Each row is a point on a landscape with many peaks, with its height.
From any point a climber steps to the highest of the 2 points nearest to it. It stops when none of these is higher. Distance is the straight distance between rows; heights are no part of it.
per height 32.4: [-25 -19 -17  18   8   8  -1  -3   9  -1  -1   7  16 -10  -8   4   8   7
  -7   0 -15  -4 -14  26]
venar height 35.3: [  4  10 -18  -3  -3 -10 -11   1  -6  -2 -13   6  -3   7   8   4  -6 -17
  -5   6  16   4  -1 -11]
kono height 17.0: [ -8 -14 -12   8   8   9  -1 -10  11  -4  -8  -1   9  15   3  -6   4   7
  12  -5 -22  11 -11   9]
Miko height 42.8: [-16  -7 -16  13  -1   6  -5   3   2   0  -5   4  -1 -15   4  -3   6  -9
 -13  -8  -6  13 -10   5]
bupan height 21.0: [  2 -11   9   4 -13  11  17 -11  11 -13  -4  -7  -8  11 -13   2   7   3
   9  -6 -13   4   2  13]
niva height 38.0: [ -4  -1 -18   0   4  -3 -17  -1   0  -8 -14   6 -17  13   4   1   2 -10
  -2   0   3  15  -5 -11]
fipen height 43.9: [  6  16   8   2  11   1 -11   2 -14   1  -5  14  -8  15   6  -3   0  -4
   1   1   8  -3  19  -2]
Rel height 31.7: [ 13   2   7 -15 -15 -20   6 -10   7  -1   5 -11   1   9 -11   9 -14   7
   6  14   7 -17  -6   1]
duv height 41.7: [-3 14  6  5 13  2 -9  7 -6  8  4 16 -8  0  1 -4 12 -2 -1 -3 -2 -3  9 -5]
Fufep height 42.6: [ -2   0  -7  -2   5   3  -7   2  -4   4   2  -5   1  10  13 -12  -5  -6
   3  -4   5   6   4  -2]
savig height 44.1: [  4  -3  -4   0 -10 -12   5 -17   9  -6   3  17  -5   1   3   6  -3   7
   1  -2  -3   2  -4  16]
rabi height 4.6: [-15   5   7  -1   8   6 -22   5  -9   1 -21  11  18 -12  -4  18  -9  -6
 -18 -16  -7   2 -19   2]
vum height 45.9: [ -7   9  16  10  13  11   3   4 -15  13   6  14  25 -12   0  -4   1  -2
  -2  -6  -6  -4  11   8]
Negig height 65.1: [  1   9  13  -4   2 -14   8 -15   4  13  20  13  10  -3   5  -5 -17  12
   5  -3   4 -10   3  12]
bodet height 26.0: [ 11   4  -7  -4  -4  -7  23   7   5  -2   9 -14   1   1   4  -3   5 -13
  -3  20  16   1  -3  -3]
fuso height 43.0: [ -2   4   2   1   5   8 -11  11 -10   2  -7  -7   8  -7  -4  -4   4   1
  -2  -6  -8   1  -1 -10]
tuket height 34.5: [ -1 -19  -6   0 -16  -3  11 -17  16  -5  10 -11  15  -4  -2  -1  -4  12
   9  -1 -15  -1 -12  15]
pako height 6.7: [  6   0   0  -3 -11   1   2   1   4  -6  -8 -10   1   1  -1   2  -2  -2
   0   2   2   5 -18 -11]
fakup height 35.4: [  1   8  -4  -4  -2  -5 -16   0 -14  -3 -10   6 -11  -3   6   5  -4 -11
 -11  -6   8   5   8  -6]
nobi height 18.6: [ -4 -13   0   9  -8  17   4 -11  10 -12  -3  -9   2  20   0   5   7   3
  10 -11 -26   9  -5  11]
ramid height 66.6: [ 11   2   8 -12   0  -3  14  12  -1   1  12  -7 -21  10   5   0  -2 -12
  -6   5  20  -6  13  -1]
ped height 46.7: [  6 -10  -6   3  -2  -9  16 -11  -3   4   7   4  11   7   6  -8  -3   6
  11  17   4 -17  20  17]
fiv height 40.2: [ -9  -1   1 -11  11  -3 -24   3   5  -4  -2  -8 -10  15  -2  -2  -1  11
   5 -13 -11   0  -3 -11]
makod height 48.8: [  8  -5   4   7  11  14  -5   6  -5 -11 -19  -7 -12  29   2 -13  -6  -3
   9   5  14  12  23  -2]
Mufop height 33.0: [-11  -2  13  -3  -4  -7  -2  -9   9  10  15   5  -3  -9   5  -1  -7  14
  -3 -21  -6  -5  -1  12]
Digum height 38.7: [ -7 -16 -24  12   2   3  -5 -14  -2  -8 -17  12   5  11  14  -4   4  -1
   4   2  -3   9   3  14]
nizad height 56.0: [ -8   1  16  14   4  14   8   4  -5   6   0  24  12 -23  -4   4   4  -3
 -11 -11  -3   0  -8  20]
dupu height 55.3: [ 12  11  12  -2  10   6   8  11 -10   7   1  -4   4  -6 -15  -3   9  10
   3   9  -6  -6  11 -13]
Bup height 49.7: [  2  11  14  -3   3  -9   5   6   0  11  17   4  -1 -15  13  -2  -8 -16
  -8   0   7   0   2 -13]
sekof height 38.1: [ -3   7 -11  -7  15 -11 -15  10  -6  10  14  -6   0   4   0  -5  -5   0
   6   7   3  -6   6 -24]
fad height 4.7: [ -5 -12   6  -1  -7   9   9  -9  19 -10  -3   2   1  -3  -1  14  -1   0
  -3 -11 -15  11 -28  11]
favum height 42.3: [  7   2  22   1   1  23   2   8  -2  -4 -10  -5   5   0   0   4   6   5
  -4 -20  -8   5  -6   6]
Gofim height 29.6: [ 13  -7  -3   2 -15  -3  26   0   6  -6   7 -14  -7  -7   3   1   1 -18
  -3  10  13  10  -6   6]
fefi height 4.2: [ -8   6  -2   7   9   4 -23  -4 -10  -4 -20  19  15  -2  -7  13  -2   4
  -5  -8 -10  -2  -9   3]
ralo height 33.6: [-20 -21  -3  19   3  15  14  -2   7  -7  -1   4   8  -9 -12   1  14   6
  -1  -3 -17  -4  -6  29]
melis height 58.7: [-10   3   5  13   2   6   3  -5  -8   7   0  19  20 -31   3   6  -2 -15
 -13  -4  -1   5  -6  17]
vesov height 51.3: [  1  -7  -6  -3  11   6   0   8  -4   0  -1  -9  -7  28   7 -22  -8  -1
  11  11  13   6  26  -1]
kibin height 26.3: [ 13   2  20 -13  -5  -8  15  -3  13   3  10 -11  -5  11   7   2 -11  -1
   1  -1  12   0 -10   2]
vas height 37.0: [  0   1   4  -4  -3   4 -18   2   0  -9  -8   4 -26   7  -5  11   5   2
  -7 -12  -4   2  -3  -4]
zik height 45.3: [ 3  3  9 -3  0 -5  1  2 -6  9  9 -2  0 -1  8 -2 -8 -1 -3 -4  5 -4 13 -4]
duk height 52.5: [  0  -5  -9  -8 -12  -9  -9  -3   4   3   8 -18  -4  -4  -2   6  -4   5
   2  -4  -1 -11  -5 -10]
toman height 37.2: [-11   0   9   0  10   5  -8   6   0   5   3   0   1  -9 -19  10   4  16
  -5 -17 -16 -13 -12   0]
gugo height 59.3: [ -3   5   5   1  20   7 -15   7 -10   7  -3  -1   2   9  -5 -11   1  18
   8  -1  -6  -3  18 -14]
biv height 45.0: [  4   5  -5   0   6   2  -1  12  11  -4   0   5 -10   2  -6   8  20  -1
  -1  -3  -4   9 -22 -11]
zonu height 49.8: [  4  -2   5   4   3   9   6  -3   4   7   7  -7  17   1  10  -6  -3   3
   2  -8 -10   5  -8   8]
kopud height 49.0: [ -9   3   8   5  10   4  13   6   9  10  14  10   4 -16 -12   3  17  12
  -3  -2 -10  -5 -17   9]
pofo height 25.0: [ 16   6  25 -10  -7  -1  26   2   9  -4  15  -4 -12  11   0  -3  -2   8
   0   4   5  -6   3   4]
pemir height 50.9: [-14 -13 -24  17  11  10   4  -6   4  -3  -1   8   8  -4  -4 -11  19  10
  12   9  -8   0   6  10]
pob height 35.2: [-14 -13   5   4  14  17 -18  -1   0  -5 -18   3   3  10 -11  11  -1  19
   2 -12 -22  -7  -7   9]
fifu height 55.2: [ 11  11  17   0  -8  -1  12   9   3   1   3  13 -12 -20  -5   6  10  -7
 -10  -4   8   1  -7  -4]
madef height 59.8: [  4  -4 -13  -4  -2   1  -7  12  -4   6  -4 -25   4   9   3 -11 -15  -8
   0  12  15   5   5 -19]
Dufom height 32.8: [  6  -8  -6  -4  -7   2 -10  -7  -5 -14 -15  -9   4  14  -5   1 -10  11
   5  -2  -6  -5   8   1]
revi height 40.1: [ -4 -18  -3   1 -15  -2  25 -11  14  -5  17  -9 -11   0   7  -4   2   0
   5  -3  -2   3   3  11]
gedor height 40.6: [-13 -12 -19  10   4   6 -15  -2  -2  -8 -18   9  -4   5   7  -4   2  -8
 -10  -8  -7  17  -3   8]
pubuz height 5.6: [ -8  -3  10   3  -9   8  12   6   9  -2  -2  -7   3 -25 -14  11   4  -4
 -10  -7  -6   2 -28   5]
Vobe height 58.9: [  1   4 -10   1  -6  -6   4  -1  -4   3   6   9   9 -16  -1   2   0  -5
   0   7   3   3  -4  -1]
Liri height 59.7: [ 13   3  -3   0   8   5   5  10  -7  -1  -4 -11   8   7  -8  -6   2   2
   6  18   3  -2   9 -16]
zop height 47.5: [ -3  -6  13   2 -11  16 -10   5   0  -7 -12  -4  -9  -5   2   9  -1 -10
 -13 -20  -2  14   1   6]
Nutub height 51.2: [  5   7   7   0  -5   2  25  14   3   7  11   1  -5 -26  -9  -3  16  -4
  -9   3   0   1  -1   1]
Feli height 38.4: [-14  -5 -20   9  12  -6 -12  -5  -7   8   6   5   9   1   8  -8   5   6
   3  -1  -5  -8   9   3]
luz height 66.7: [  1  12  15  -2   3 -11  -7 -12  -4   8   5  11  17  -5   4   2 -14  10
   2  -9  -7  -7   0   7]
kur height 28.2: [  9  -3   2  -6 -10 -12  24 -11  11   2  11 -11  17 -11   5  -3  -6   4
   6  11   5   1 -10   4]
gikup height 57.6: [ -3  -8   1  10  -4  13  21   5  -2  -1   4  -4  -8   0  -3 -13  22   1
   0   0  -8   1  16  10]
Bav height 22.6: [  3  -5 -21  -5   0 -18  11  -3   6   9  19  -9  11  -6   6  -5  -4  -8
   1  23  13  -6   8   2]
reram height 34.3: [  0  -5 -23  -9 -11  -8  -9  -2   4 -14 -12  -5 -19  12  -1   6  -1 -15
   1  13   3   8  -7 -14]
vubem height 47.8: [ 14  12   4  -1  -4 -16   7 -13  -8   4   6  17  11  -5  -1   5  -8   2
   2  14  12 -12   7   3]
zuvit height 34.1: [  5  10  -2 -15  -2 -22   9   2  -3   9  17  -7   2  -6  -1   5 -15 -10
  -1  21  18 -15  10 -12]
Fevu height 46.8: [  3   9  -5   4   4 -17  -6 -12 -15   5   7  23  11  -5   5   5  -8   2
   5   9   8  -8  18   7]
lili height 38.3: [  6  12  16   3  -1   9   1   8 -13   4   2  16  -7 -13   3  -1   2 -17
  -8  -4   6   1  21   1]
zet height 21.7: [ -1  -8 -22  -1  -7 -22  12 -14  11  -1  14   4   2 -14   2  -3  -1   0
   2  17   8  -2   1   8]
Vagum height 13.4: [  1  -7 -14  11 -10   8   7   2   0  -9  -4  -6  -7   3  -8  -2  13  -2
   8   5  -4   7   1  -4]
lagid height 38.9: [  4  -8  -3 -12   3  -7  -8   3   7   0   0 -16  -7  29  15  -6 -13  -6
   2   8   8   2 -11  -7]
Maka height 51.9: [ 11  10  19   1   7  11  10   5  -1  11   6   0   3   5  14  -9   0   0
  -1 -10   0   4  -3   7]
rus height 59.1: [ 15   4  20  -6   4   1   9   4  -5   0   8   2 -20  19   8  -2  -3   3
  -2   0  16  -9  25  10]
vuk height 45.2: [ -1   7  -3   1  -6 -13  -3 -17  -5   1   1  22  -1  -3   9   8 -10  -1
  -5  -1   4  -4   6  16]
tisif height 38.8: [  2 -11 -13   3 -23   0  -1 -14  -2 -14 -13  -2  -9  -1   0   6  -4 -14
  -4  -3   0   9   3   7]
Sigus height 20.9: [  2  -2 -12  -4 -19 -17  18 -16  13  -2  12  -5  -7 -13  -3   4  -1  -5
  -2  10  12  -2  -7   3]
Vula height 31.8: [  3   9   4 -14  -4 -20  12   8   5  11  16  -5  -7   4  10   5 -14 -16
  -6  16  22  -6  -2  -6]
Viden height 29.1: [ -1   3   3  -3  -4 -19  16  -9  16  10  24   0  11 -16   8  -4 -10   3
   2   9  11   0  -5   4]
pil height 44.2: [ 15  10  31  -4  -9  13  13  -2   7  -5  -6   2  -5   1  -2   6   1   7
  -2 -12  -4   2 -11   7]
nuzit height 30.4: [  5   3   1  12   7  18  10   9  -6  -1 -12   2   8   5 -11  -7  14   5
   5   0  -7   3  10   3]
fen height 11.5: [  3  -7  -3   7  -4  24   1  12  -1 -12 -16  -9  -7   2 -13   0  16  -7
   6   1  -9  17   0 -10]
Zuz height 62.3: [ -8  16   9  -1   9  -8   7   4   6  12  19  26  -4 -22   7  -1   6  -7
  -7  -1   7   4   1   2]
lakeb height 32.9: [ 15   9   2 -14   0 -10   2  -1   5  -3   3  -6  -6  19  -2  13  -7   1
   2   9  11  -9  -4  -8]
Gol height 39.1: [-13  -3 -11  -2  -5  -4 -13   0  -1   8  -9  -5  18 -11   0   5  -5  -3
  -4  -3 -10   1 -23  -7]
kuzo height 54.8: [ -6   1   2 -10 -19 -12   0  -8   9   2   5  -8  -2 -16  -7   9  -9   8
  -2  -4  -2  -6 -21  -6]
naror height 32.1: [  5 -17  -9  -5 -13  -3   6 -19  17 -12  -1 -10   5  12   4   1  -5  -1
  16   8 -11   2  -9   9]
sezef height 16.1: [-12 -13 -21   2  -1   1  -1  -4   7  -5  -5  -2   9   3   5  -4   2   3
   5   5 -10   8 -15   5]
sezav height 56.5: [  0   6  -1  -4 -10 -15   4  -8   1   5  10   5   4 -21 -10   6 -12   3
  -5   5   2  -5  -9  -4]
mer height 37.3: [-11  -7 -10   3   1  -7 -10 -12  -8   4   7   3  -3   2  -2  -6   2  18
  11  -3 -10 -17  19  12]
vit height 51.5: [  3  -8 -19  -1   0  -1 -15   1 -13  -7 -13  -2  -5  16  -5  -8 -13  -5
   9  13   7  -1  19 -12]
pober height 52.3: [  0  -9 -10   0   4   7 -10  -1 -11   0 -13 -12  22   3   3 -11 -12   6
  10   4  -7   1  11  -5]
fum height 62.2: [ -7   4  -2   6  -2  -3  10  -7  -2   7   9  19  16 -34  -7   5   0  -4
  -7   4   3   1  -1  10]
pesa height 41.5: [ -9   2  -2   3  18   6 -21   7   3  -3  -9   5  -6  18   2  -6   8  11
   3 -14  -8   9  -6  -9]
Rir height 9.5: [ 12  -5   2   0  -6  19  -1   9   4 -13 -17 -20  -4  15  -6   0   3  -8
   7   5  -3  14  -3 -14]
dizof height 47.3: [  1   9   9  -1   2   2   8   6  13   0   4   4 -10  -7 -14   8  15  10
  -3  -4  -8   0 -21  -5]
mufep height 45.1: [  6   9  26  -4  -2   2   1  -5  10  -2  -5   8   4  -6  -3  10 -12  13
  -5 -12  -5   0 -20   7]
pupu height 49.1: [  3  11   6   3   5  -9   9 -10  -2   7   6  14   8  -5  -5   3   7  13
   0  11  -1 -13   8   6]
Vudup height 49.6: [  6  13  37  -9  -7  -3   6   3   3   6  10   3  -7 -17  -2   3 -13  -2
  -8 -12  11   1  -3  -5]
tas height 42.4: [  1   3   8   1  -5  -6   3  -8   4  -6   3  10 -19  14  10   2   2   4
  -2  -6   4   3  -4   9]
gan height 54.5: [ -6  -1   8  10  -2   4  11  -7   5   1   5  18  11 -12   1  -2   4   8
  -4 -10  -5   0 -11  22]
Vipok height 69.1: [  5  15  22  -6   9  -3 -13  -1 -11   7   0   9  17  -3   0  11  -9   4
  -3  -9  -3  -4   1  -6]
pago height 23.7: [  4  -7 -20  -2   9 -13   9   5   8   2  12  -5  -1   9   7  -5   5  -8
   2  26  16  -3   0  -4]
zodom height 30.0: [  0   6   5 -10 -11 -23   7  -2  13  11  21  -7  -1  -5   7   1 -15   0
   0   5  12  -8 -11  -6]
Mikiv height 53.8: [ -2  -7 -15   4  10   5 -10   7  -6  -1  -7 -10 -10  16  -6 -18  -4   7
  15  13   5  -1  20 -12]
fem height 34.0: [ -9 -14  -2  -1   1   8 -19  -3  -1 -12 -18  -7   1  11 -10   3  -2  16
   9 -10 -15  -1   0  -2]
fani height 32.0: [  7   6  10   6   2  16  11   3 -17  -1 -10   5   3  -8 -13  -2  13   3
  -3   4  -8  -7  23   5]
Gos height 42.5: [  0  12  17  10  17  17  -2  10 -17  11   4  15   6 -13   9  -6   7 -10
   0  -8   0   3  21   3]
naze height 35.1: [  2  -9  -2  -9  -2 -12  -8 -11   2   1  10  -7 -13  16   8  -3 -11   5
   6  -4   0 -11  15   4]
nur height 40.0: [ 10  -6   8   2  -9  15   4  11   3  -8  -3 -10 -23   1  -2  -5   9 -11
   1  -6  -1   7  10  -6]
laseb height 50.3: [ -6  12   8   2  11  -3   8   0  -2  15  16  16   7 -16 -13   4   9  16
  -1   0  -7 -10   2   1]
zeki height 37.7: [  0  13   0  -7   1  -9 -31   3 -13   2 -13   9   2  -2   6  13 -11 -19
  -8  -6   9   5   3 -19]
dute height 34.2: [  7  -3   1   0 -25   1   8  -5  -1  -4  -4 -10  -8  -2   5   3  -5 -18
  -8   3  14   8   0  -1]
dareb height 29.8: [ -1  -1 -22  -2  -7 -13 -12   2  -2  -9 -11   1   1  -8  -9   9   1  -5
   2  10   1  -1 -12 -13]
bupe height 40.8: [-23   2  -5  -5   4  -1 -20   6  -7  12  -2  -5  17 -23  -5  11  -9 -11
 -14 -13  -5  -1 -15 -12]
Gep height 49.3: [ -2 -12 -31   6  -3   2 -11  -4  -5 -13 -19   6  -7  15  -4  -8  -1  -2
  13  12   2   7  13  -6]
mel height 62.5: [  3   2   9  -3   4   3  -8   2 -15   1  -7  -6   1   5 -10   3  -4  15
   2  -7  -7  -9  20  -3]
Tor height 41.4: [ -1 -10  -8   0  -5   5   5   9  -3  -5  -1 -12 -20  12   1 -11   0 -15
   3   3   8   5  16  -5]
lun height 37.4: [-15 -13 -21  12  -6  -5  -3 -15   0  -6  -6  16   2  -2   4   2   3   4
   3  -3  -8   1   3  22]
nudar height 56.1: [ -2  12   6   0  11  -6   3   9  -1  15  19  17  -5 -12  12  -5   5 -17
  -4   2  11   1  15  -8]
dib height 30.1: [  6 -18 -23  -3 -10 -11   8 -19  12  -6   1  -3  10   9   7  -3  -1   3
  14  21  -2   0  -2  13]
sasa height 46.5: [ 11   1  12   6   8  12  -6   2 -12  -9 -16   6 -13  22   3  -2   1   2
   3  -1   7   0  24   5]
suna height 45.4: [ -3   5  11  -2  -5   3  -3  12  -7  10  -2  -5  12 -19   0   4  -5  -6
 -10  -9  -2   2  -8 -10]
mago height 56.4: [ 14  11   9 -10   0  -2   3  17  -3   3   6  -8 -12  -1  -1   0   1 -15
  -3   8  15  -4   5 -21]
dozo height 31.0: [ 12   2  -3 -13  -2 -21  13  -1   8   6  20 -14  10  10  -1   2 -13   9
   7  18  11 -17   2   1]
lete height 27.4: [ -8  13  -6   2   3  -6  -7   3   6   2  -5  16   5  -9   4   8   8  -8
  -9   1  -2   9 -23  -5]
Saz height 4.9: [-17  -2   6   4   9   5  -8   5   6   4  -6  10  17 -16  -6  16  -9  -4
 -18 -14  -9   2 -29  12]
fiza height 36.6: [  7   2   6 -10  13  -3 -10  12   1   1  -1 -15 -13  27  13  -2 -14 -13
  -1   1  18   2   6 -13]
Dem height 39.7: [ -6   0 -22  -3  10  -8 -18  10   0   5  -3  -9   4   1   2 -10   1   1
   7  10  -1   5  -3 -24]
balo height 52.0: [-13 -10 -14  17   8  10   9   3  -2  -1   2   3  -7   1  -3 -19  26   8
   8   4  -6   0  14   8]
Dapon height 49.2: [ -8 -12  -6  -4 -12  -7   1  -6   4  -6   5 -16  -7  -2   5  -1  -5   1
   2 -11  -8   1  -5   1]
kip height 31.2: [ -3  -4 -27 -11 -13 -23 -10  -4   4  -3  -5  -4  -3   7   2   5  -5  -4
   3  16   7  -5 -10 -10]
Toge height 55.1: [ 10   8  22   0   2   9   9   3   0   0   0   1 -10  10   6 -10   4   0
   3  -7   4  -3  18  12]
mesav height 45.6: [-14 -16  -7   6 -10   1  -9  -6   5  -7  -1  -2  -7  -9  -5   6   4   1
  -7 -13  -9   6  -8  10]
zagu height 28.3: [ 12  -2   0   6   9   5  21  -5   7  -4   2  -1  -1  22   3 -10  12  -5
  13  13  -4   1  10   8]
Fogo height 65.8: [  9  -4  -9  -3   7  -1  11  12  -2   5   5 -18   8  10   5 -12  -8  -6
   6  13   7  -2   9 -15]
Sufar height 46.6: [  4  -5  -9   4  -4  -1  14   8  -3   2   7   0 -14  -3   2  -8   5  -8
  -2   8  12   3  19  -1]
dudi height 43.2: [  6  -8   1   6 -10  14  -4  -3  -9 -12 -16  -4  -6   7   4  -1  -1  -6
  -3  -8   2  13   8   3]
vegut height 30.5: [  7  -2  -7  13  10  11   7   1  -3  -3  -9   2  10  15   1 -11  10   5
  11  14   2   2   9   5]
vug height 39.8: [-15   3  -8   7  15  -2  -5   1  -7  10  10  17   0  -5  -2  -3  16   4
   0  -1  -6  -7  13   4]
bilok height 47.9: [ -8  -4  11  10   7  16   7   0  -6   8   5   0  27 -10  -1  -6   2   8
  -1 -11 -12  -4   2  14]
Fom height 36.1: [ -8  -3   5  -4  -1   3  -9   4  -2  -1   3   0 -15  -3 -15  12   3  11
  -3 -18 -12  -6  -2  -6]
dovu height 30.2: [  5   6  -1  -7   4 -18  23  -3   7   8  22   0  -1   1  -4  -4  -5   8
   3  17   8 -16  12   1]
Meba height 36.2: [ -5  -5  -8  -4  -4  -9 -14 -14  -9   1  -1   3  -4   7   4   2  -8   8
   1  -6  -2 -12  18   4]
roni height 35.6: [-15 -16  -6  18  -6   5  12 -15   1  -8  -3  10  -4  -5  -4   3  14   2
   1  -5  -8  -1   3  27]
Dube height 47.4: [ -2  10  28  -4  -3  11   1  10  -1  10   4   2   6 -25  -5   2  -4  -3
 -12 -17   0   1 -10   1]
detiz height 43.8: [  0   2  -3   1   0 -17   7 -11  -1   3  10  14  -8   4  16   0  -7  -5
  -5   5  15  -4  13  12]
vebof height 51.4: [  4  -1  -4   5  -2   3  25   3  -3   3   9  -5  -1 -12  -4 -11  15  -2
  -1   9   2  -1  13   5]
Fofa height 34.8: [ 12   6   8   7  -3   9   6   6 -17  -2 -11   3  -7  -2   1  -8   7 -11
  -3   4   7   1  26   4]
fodo height 28.4: [  8   7  -8  -3  -5  -3 -12   3  -7  -6 -11  -2 -12  -1 -14  10   6  -2
  -3   1   5  -3  -5 -18]
nefa height 65.7: [  5   9  20  -8   8  -3 -18  -2 -10  -3  -4   2  -5   4  -3  10  -4  11
  -1 -12   2  -7  10  -4]
par height 52.4: [ -8  -5 -18  12  12   3  -1  -9   1   0  -6  16  16  -3  -2  -3  15  15
   5   5 -10  -4  -7  14]
Tik height 36.7: [ -3 -12   1   4  -9   7  24  -7   9  -2  10 -11   6  -8  -2  -6   4   3
   5  -2  -9   4  -5  14]
dono height 6.2: [  2  -1   1   0 -16   4   9   0  12  -3  -1 -12  11  -7  -4   5   4  -1
  -3   1  -5   6 -33  -2]
tukun height 39.6: [  7   2  13  -6  -1   3  -7  -6   5 -18  -8   3 -27  18   3   9   7   2
   1 -11   0   4   8   2]
rebo height 41.0: [  1  -1  15   6  14  26 -14  12  -6  -4 -18   0   6   4  -1  -4   5   6
  -3 -15  -8  12  -4   3]
Gevi height 44.0: [  1 -10  -8  -2  -5  -6  23 -14   6  -2  18  -5  -5   4   4  -6   6   8
   5  11   2  -9  15  15]
solu height 57.7: [  4  13   6 -10  -8  -4  -9   3   0  -3  -6  -4 -17   3  11  10  -8 -13
  -8  -9  16   3  -9 -11]
zumo height 56.2: [  2   2   2  -3  17   5 -15  14  -9   5  -9 -13  -3  17  -3 -17 -11   6
  14   9   5   3  17 -20]
sud height 28.7: [ -1 -10 -30   2   6  -9   2  -9  14  -6   2   4   0  16  14  -7   8  -1
  12  22   4   2  -1  11]
Gumiv height 31.6: [  4  -5  -8   2   7   3 -11  -8  -2  -6 -10   1   2  24   4  -7  -2   9
  14   6  -4  -1   8   2]
zuga height 53.4: [ -4  -2   0   7  10   0  -2  -4   2   0  -6  18  15   0  -6   7   5  16
   1  -5 -13  -2 -15  15]
suv height 42.7: [ -2  13  -7   2  15   2 -17  11   2  -1  -9  11  -6  10  -3   2  13   5
   2   4  -6   7 -14 -10]
fased height 37.9: [-13  -4  -3  -2   2   0 -17  -2  -3   2  -1  -3  13  -9  -8   7  -6  11
  -3 -12 -17  -8 -14   2]
lakuf height 49.5: [  9  14   0  -5   5  -1  -7  21  -4   6  -8 -13  -3   3   3   1  -2 -14
   2   8  15  -1  -6 -29]
zif height 36.0: [ -2   6 -13 -12  -1 -20  -3   4   0   7  15  -7  -1  -4   1   1  -4 -10
   4  16  10 -10   1 -20]
Sof height 46.1: [  9   7  14  -7  -3 -10   3  -7  10  -2   5   7  -6   3  -5  10   1  15
   2  -4  -5  -3 -20   4]
vafe height 53.2: [  1   5  -1  -1  18   9 -15  16  -3   4  -5  -5 -11  16   2  -9  -2  -3
   4  -1   9  11  10 -20]
gusi height 40.9: [ -6  -9 -10  -5   8   1 -20   3   3   0  -5 -11 -11  22  20 -11 -14  -4
   3  -6   7   6   3 -11]
ridit height 28.5: [ -4  10 -21   2  -6 -11 -10  -2  -1  -3 -14   6   9 -10   4  12   3 -12
  -9   6   6   6 -24  -8]
roda height 47.0: [ 12   5  17  -3 -14  16   7  14   0  -3   3  -6 -14 -13   3  -5  13 -13
 -13 -11   3  11   3  -2]
Dure height 48.9: [ 10  15  16 -10  14   5 -16  21  -4   0  -9  -6  -7  10   4   1   1  -9
  -2   3  14  10  -1 -22]
poz height 15.0: [ -2 -10 -22   5  -8  -5   6  -3  10  -9   1  -8   4  -6   0  -5  11  -7
   1  10  -2   9 -12  -6]
ture height 33.9: [ -8  -7   8  -2  -5  -7  -2 -15   6   0   9   1 -18  10   5   1  -5  15
   2 -16  -8 -15   9  14]
folu height 41.3: [ -7  -2 -15   3  11   0 -13   6  -7   4  -6  -6  10  -3 -11  -4   9   8
   4   3  -9  -1  -5 -16]
Lami height 49.9: [ 12  -7 -15   3  -4   0   0  -9 -11  -2  -7  -1  25   0   4  -6  -7   2
   6  15  -3   0   4   4]
Gukur height 5.2: [ -9  -5   8   8  -3  15   4   2   8  -2  -8  -1  10 -10 -11  11   1   7
 -11 -13 -12   6 -25  12]
savub height 51.6: [  6   1  12   2 -14   5   0   6  -4  -6  -5  -2 -11 -14  -5   7   6  -7
 -14 -13   2   4  -3  -2]
nukoz height 34.4: [ 15   1   8 -12   2   2 -10   3  -1 -11  -8  -7 -15  22   4   7  -8  -2
   1   2  12  -2   2 -11]
bisub height 52.1: [  2  20  20  -3  11   3   8  11  -7   9  10  10   9 -17 -16   3  10   3
   0  -3  -7  -9   4  -6]
Puf height 55.6: [ -3  -5 -13  -1   1   7 -16   9 -14   4 -11 -20  14   0   4 -11 -13  -9
   5   3   4   4   9 -18]
dep height 40.3: [-13  11   1 -10  -2  -2 -27  10 -10   4 -14  -6   1  -9   4   9 -10 -11
  -9 -14   3   4 -12 -23]
lifa height 27.2: [  8   6  16  -6 -10  -1  12  -4  13   4  10 -14  11  -6   1  -3 -11   5
   0  -4   4  -2 -14  -2]
nis height 7.9: [ 15  -8  -1  -2 -11  11   5   5  -4  -8 -12 -26  10   5  -3  -4  -1 -10
   2   8   2   7  -5 -12]
kave height 36.3: [-20  -7  11   5   9   7 -15  -1   0   0   0   2  -1   3 -10   6   2  21
  -1 -20 -17 -14   0  15]
Panib height 24.3: [  3 -11   5   5  -1  13  19  -5  12 -11   2  -9 -13  25  -3  -1  14  -2
   9   1  -8   5   7   5]
vop height 42.9: [-14  12  15  -7   1   3 -19  10  -3   7  -1  -4   7 -23   3  13  -7  -8
 -14 -20  -5   0 -17 -12]
lamez height 48.4: [ 12   3 -10   8   3  -6  13 -10  -5   3   3   7  25  -3   4  -9  -3  12
   8  19  -1 -10   5   9]
mupir height 52.8: [  6  15  20 -13 -14 -11  -7   3  -5   3   5   1 -11 -10   2  10 -14  -9
  -9  -2  13  -6  -2 -10]
lod height 58.8: [-11  11   9   1  -3  -7   9  -1   8   8  15  19 -14 -18   0   2   9   3
 -11  -9   1   3 -12   5]

Where does a climber stop that starts at each point below?
zodom -> solu
Dufom -> solu
Fom -> solu
ture -> zumo
dozo -> Zuz
ralo -> fum
zet -> savub
nuzit -> ramid
rabi -> vegut
dib -> Fogo
fad -> vegut
